A landscape with many valleys, sampled at points; each row gives a point and its height.
From any point a ball rolls to the lowest of the 2 points nearest to it. It stops when none of these is lower. Distance is the straight distance between rows; heights are no part of it.
sofam: [-35  32  22  14  -9   7  22  -2  12  -4  32 -20  40 -51  19   9 -26 -44
  -5  -5]  h=209
mase: [ 64  -2  -6 -18  -7  39 -31   5   9 -22 -10   1  -3  34 -11 -13 -21   3
   3  38]  h=290
kares: [ -1 -19   5  12  16  -5  56 -15  17 -50 -84   5 -23 -20 -37 -19  16 -20
  27 -30]  h=862
fik: [-14 -18 -10  19 -21  -9   0 -29  17  16  -2 -25  54 -17  45  23 -13 -39
  18 -45]  h=279
naraf: [-31  19   3  27 -24  14  20 -41  13 -10  23 -35  38 -23  29  25 -33 -69
  17 -21]  h=243
rukob: [ -6 -15   5  38 -30  18  -9 -15 -18  43   7   5 -19  -7  16  45 -11 -57
  37  -8]  h=369
depo: [-23  20  -5 -18  36 -14   7  34 -20  12  14  19  -6  25 -13 -28 -13  16
  17  12]  h=211
kab: [ 43 -13 -11  -1  -5 -22 -26 -19  -6 -17 -38 -19 -17   3   3 -11 -12  45
   4  29]  h=493
Sopub: [ -2  -4  14   3  19 -26  34 -31   6 -74 -56  13 -20 -22  -7 -32   4   6
   7 -27]  h=843
meku: [-44  -1  11  31  22 -40  16  -5  17  25   3 -24  26 -29   2 -34 -23 -12
 -23  -6]  h=225
vod: [ 31 -12  10   1 -17 -29 -14  35 -22  -3  -6 -36 -15  18  -4 -31  -6  40
  11  28]  h=401
gezol: [ 20  15 -23  -7  -1 -14   0  38  -4  11  -4  12 -16  29 -11 -45  -4  33
  -5  40]  h=307
feze: [ 10  -3   5  14  -1  17 -35 -21 -21  66  19   2 -11  20  13  45   4 -50
  12  29]  h=305
pogu: [ 24  10 -33  -9 -13  13 -10  27   7  49  38   5  30  28   4 -21  10   9
 -29  46]  h=171
Ked: [ 31  -8 -23  19   0 -26  -2 -49  -5 -55 -54  -7 -28 -24  30 -19  28  19
   5  -2]  h=619
folog: [ 53 -24 -20 -17  -2  -9  12 -11  -2 -36 -53  22 -10  30   7 -45  -2  31
   2  31]  h=550
deneb: [-14 -12  16 -13 -27 -11 -16  -6 -29  11  10 -13   9  -2  34  24   0 -31
  56 -33]  h=347
rifip: [  8   0  24  -1 -20   4 -27  -3 -17  48  27  12  24  19   6  45 -18  13
  33  -6]  h=315
zazu: [  6  20   2  45  -7 -13  -3 -42  15   5  26 -24  -5  34  34  -2  -6 -51
   2  -8]  h=112
somi: [ 21   2 -29  16  -1   8  16  -6  29  22   1  15  15  74  60 -20  -4 -43
   5 -11]  h=188
Futi: [ -9  14   4   6 -17 -11   0  -9  22  -9  26  -5  37 -38 -29   9  -8  33
 -33  -1]  h=356
Mebo: [  5 -15  39 -32  -7 -54 -12  -7 -18  -9   9 -32  -8 -15 -14  20  -3  23
 -12  18]  h=644
zoz: [ -7 -20 -32  -6  17 -21  39  25  -4  25 -56  14 -28  12 -19 -23  37  24
   9  -9]  h=611
sak: [  7  19  -1 -27  -2   9  20  11  42 -16  -1  59 -37  35 -55  18  20   9
  -1 -39]  h=79
Sego: [ 14  10 -23  -3 -13  32 -20  25  18   1  25   5   4   1  35  25   9  19
 -22 -19]  h=205
Fuzi: [-29 -15  36 -17   3  -8  -4  14 -19  17  19 -49 -16 -38  12   4  -4 -15
  -1  13]  h=348
galad: [-49 -19 -20 -17  45 -11  27  29  -8  28 -19  20 -30   8 -21 -29  32 -14
   5  -6]  h=568
tes: [ 24 -18  11   6  13   7 -26  33  10  41  -4 -34 -11 -10  -4  11 -26  11
 -22  36]  h=492
neru: [ 10  -3   0   0 -41  14 -12 -20 -23  33  -6  18  17 -19 -12  80 -10  12
  23 -19]  h=392
peg: [-48  23   9 -24  16  -6  12  24  -9  12  12   9 -14  24 -58  -7   6   5
  17 -21]  h=259
Gul: [-30  11  16  48   3 -29   9 -33  21   6  37 -19  20  -9   8 -26 -19 -49
  -9 -16]  h=159
Guro: [ 37 -25  -7   2  39  -3 -23 -48   8 -51 -38 -17 -27 -28  14   2  11  -7
   2  23]  h=582
Rebul: [-23  -1  60  -6  12 -11  -6  18   2  17  33 -14 -17  -9  30   2 -20 -44
   5  -3]  h=420
tupub: [-46 -11 -25  -3  28 -12  18  12 -15  -7 -20 -14  -4 -12  -5 -26  11   8
 -18  -6]  h=519
pumu: [-20  -4 -16  12  -7 -31  68 -14 -27 -23 -63  -9  22 -21 -32 -26  17  30
  -1 -37]  h=598
nenul: [ 14  16  -2  14  -8 -21 -27 -26  -1  38  27  18  30  22  37   9  -3  -3
  14 -24]  h=244
nusun: [-27  36  15 -13  23 -26  16 -11   0 -74 -28  22  -3 -28 -32  -6 -19  17
   6 -11]  h=818
kori: [-10 -12   6  20 -13  33  -5  10  -1  48   9 -22  37 -18  20  32  -7 -18
  13 -35]  h=331
marog: [ 34  25 -31  -8 -11  37  19  35  25   8   6  64   5  11 -28 -26 -15  10
 -26  29]  h=200
tefar: [-30   9 -26  15   2 -18  24   8 -19 -35 -35 -32  10 -48 -18 -38   9  33
  -8 -18]  h=563
pufe: [  3   8  -4  28  47 -29   6  20  -8  37 -27   6 -34 -16  17 -32 -15  25
   1   0]  h=637
dager: [ -5  -1  -5 -10  -8  15  14  39  26  16  43  38  15  22  24 -10  29   9
 -30 -12]  h=163
kesi: [ -3  -6  -3   0  -7 -40  63  22 -18   4 -43  -7 -17  13   1 -30  43  50
   4 -26]  h=636
sal: [-12   2  -4  21  23 -11 -18  24  11  46   1 -20  -5   9  16 -34 -14  -1
  -8  15]  h=578
Zum: [-17  -5  25  18  -6 -25  -2 -17  20  34  15 -40  29 -37 -16   7 -33   9
 -23   4]  h=313
ved: [-18 -11  15   3 -16  -2 -24 -17 -37  24  35 -29   7  -3 -33  29   8 -18
   6  13]  h=352
Mori: [  4   3 -38   7 -21   4 -27  12  -1   6  -5  17  18 -22  40  29   9   7
  14 -40]  h=257
rerok: [  3   7   1   0 -50  36 -13  -8 -19 -37   1   5  -3 -23 -14  50  17 -11
  20 -24]  h=192
Rap: [ 44  -1 -20  17   3 -25  -6  -6 -38  29 -46 -39 -16 -42  31  32  11  20
   7  17]  h=539
bapa: [ 39 -11  17   3   0  42 -35   1  41 -35  13  11 -10  25   2 -38  -3 -19
  25  25]  h=377
vud: [-20   6  -4  -1   7 -29 -27 -18 -20  15  38 -22  18 -19  -2  -5  20   6
 -13  15]  h=426
Vuki: [ 11 -32  24  -9 -31  42   3  40 -28  23  15  10 -31   5 -20  42  -1  -6
  -5  51]  h=345
birus: [-10   3 -22 -13  16   1  20  13  24  50  37  29  24  37  20 -26  10 -17
 -37  27]  h=132
Kegi: [ -7 -11  13 -19  16  44 -26 -19  10 -82   6 -20  15  -8 -10   2  -6 -20
  -3  -7]  h=788
deva: [ 22 -23  26  -6 -13 -16 -27 -25 -19 -35 -18 -31 -27  -7 -32  16  -9  19
  -1  22]  h=577
Gibud: [-13 -27  17  -2 -23  26 -13   3 -40  -1   5 -21 -33  -8 -43  40  15  -6
 -15  29]  h=224
sevuk: [  2  19  -1   3  29  26  -7  14  15 -34  -5   4 -12  -5 -12  -7 -16  32
  -6  -8]  h=687
gunuz: [ 31  -7 -34   0  38  -9   9 -25  14 -27 -79  34 -42  32  -8 -35  13  31
  14   9]  h=593
togu: [-34   8  30 -17   7  14   8  25 -11 -15  28 -29  23 -55   9  15   1 -27
 -21 -14]  h=263
pozal: [-11   5   5 -24   7   4  -8 -18   4  12  44  -8  22   0  47  29  -5 -29
 -20   3]  h=702
Fikov: [ 38 -42   9   1  39  10 -18 -35  30 -27 -44 -15  -3 -13  27 -40 -15  -8
  15  23]  h=524
Mas: [ 20  24   9  26 -25   5 -27 -35   6  17  14  -3   9 -28 -31  52 -19  10
  -6  -2]  h=459
Kaza: [-10   0   5 -18   2  -1  -9 -18 -10 -72 -18 -37  17 -29 -12 -16 -20   7
   0   2]  h=760
zuvi: [-38   7  -5 -16  42 -11   1  14  -8 -12  29  -3 -12 -29  28 -25  17   6
 -35   7]  h=477
kesoz: [  3 -18 -14   7   6 -37 -11  -7 -32  19  -2 -32 -17 -12  24 -19  39   9
  -2  23]  h=475
Fak: [  6   5 -21 -26   0  31  24   1  39 -22   8  73 -11  33 -16   3  17  26
 -25  -4]  h=131
Luk: [ 14 -27  14 -23 -33  26 -10  49 -13   7  33 -32 -22   6  -3   6   1  10
 -19  32]  h=423
nar: [ -9  -4  -3  -8  32  19  -5   4  -2 -62 -44 -21  -3   2   1 -41 -20  21
 -10  -2]  h=725
lopeb: [-66  21   1  14   9  -4  39  -7  11  16  24  27  11 -32 -39   1  20 -33
   0 -44]  h=93
funak: [-31  33  10 -17  15  -8   0  -7 -18 -68  16  -8  31  -2 -27 -11 -19  36
 -10 -17]  h=790
naze: [ 49  15 -12 -41 -12  29 -15  24   6   3  23  21   5  29   4  13 -31  25
  -9  28]  h=190
Big: [ 10 -21   8  13 -42  -9  -9 -11  -2  30   7   1  -2  27  62  37  -5 -51
  56 -22]  h=391
poz: [ 12   8   3  33  -2   5  -8  -1  19  40  30   6  -5  44  39 -23 -11 -49
  -5  21]  h=155
ruzib: [-12  32 -27  27 -14  -3  -1  -5  18  -7  11  21  36 -30  -1  19  -8  25
  -8 -41]  h=310
lat: [ -7 -20  25  -6 -32  39  -3 -27 -13 -48   6  -7 -22  -6 -53  43   8 -13
   2   7]  h=52
Pufup: [ 32 -10  -8  22 -12 -47  22 -23 -24  24 -22 -32  -4 -25  42   0  27  33
  -8  -1]  h=507
muvu: [ 23 -10  -6  -4 -31  48   5  32 -23  47   1  35 -25  25  11  62  18 -15
  10  22]  h=407
taz: [ 23 -27   9   3  49  26 -16 -13  39 -36 -23  22  -3  11   2 -67  -7  -8
  22  14]  h=453
vefa: [  1   4 -20  -3  41   7  -4   0  20 -32 -37  32 -42  11 -36 -28  11  14
  -7   6]  h=642
fas: [ 23  29 -32  -1  -4 -11  16  43  14  50   9  50   4  20 -22 -53 -18  -2
 -18  51]  h=245
Saso: [-14  25   9   5   2   2   4   0   9 -59   4  45 -22  17 -54  -3  12  -3
  10 -29]  h=174
kez: [ 30  -1  -6   9 -18 -13  34  12 -31 -38 -33 -18 -30   2  29 -32  38  42
  -5 -19]  h=654
punul: [ -6  16   2 -41  22   1  -4  18  -5   4  35  24   9  16  28   0 -24  21
  -4  21]  h=86
Pazum: [-29 -12  -3  -7  34  -2  34   3  12 -27 -77  -1 -17  -6 -51  -5   5   9
   3 -24]  h=889
bigib: [ -6  -9  40 -41 -12 -18 -11  -2  -5  17  43 -11  18  -8  12  35  -7  10
 -28   5]  h=684
vimif: [ 29  24 -46   2  -3  19  -2  12  36  12   9  47   8  27  -8   5  14  33
 -38   3]  h=162
Bas: [ 23 -24  24   1   1  44 -45 -43  16 -53   4 -18 -16 -11 -16  10 -18 -25
  22  13]  h=819
goro: [-56  10   7  11  14  -1  30 -10  17  19  25  25   8  40 -16  -6  30 -47
  -1 -35]  h=138
Rozuk: [-18 -12   1 -26 -55  -2  -7   7 -34  -9  -3  -1  23 -41  15  59   8 -18
  44 -30]  h=281
Fira: [  1  29  15  -5   2 -15  -4   4  -5  -7  31  33  28  30  14   2 -22  27
   7 -28]  h=179
dil: [-46  16   3 -14  -2  -2  32  29  -7  32  25  32  19  53 -24  -6  27 -15
  28 -34]  h=176
donul: [ 21  -7  12  17 -10  34 -17  14  19  63   9 -23  17  13  -5  33 -11   5
 -21  -2]  h=394
fek: [ 20  14 -10 -16  -8   2 -33   4  -4  67  26 -15  18  32  13  20   1 -14
  -1  51]  h=231

Call two points neighbours if one is among the 2 nearest of the other. Go from one point of each pair to the other, from neighbour to neighbour, staying as low as possible. Name the highest point that can't be avoided.
birus and lopeb | Mas
punul and lopeb | peg
zazu and lat | Big
birus and zazu | Futi

For each start below, name the point where the ball stops.
sal | sofam
Mas | birus
Guro | punul
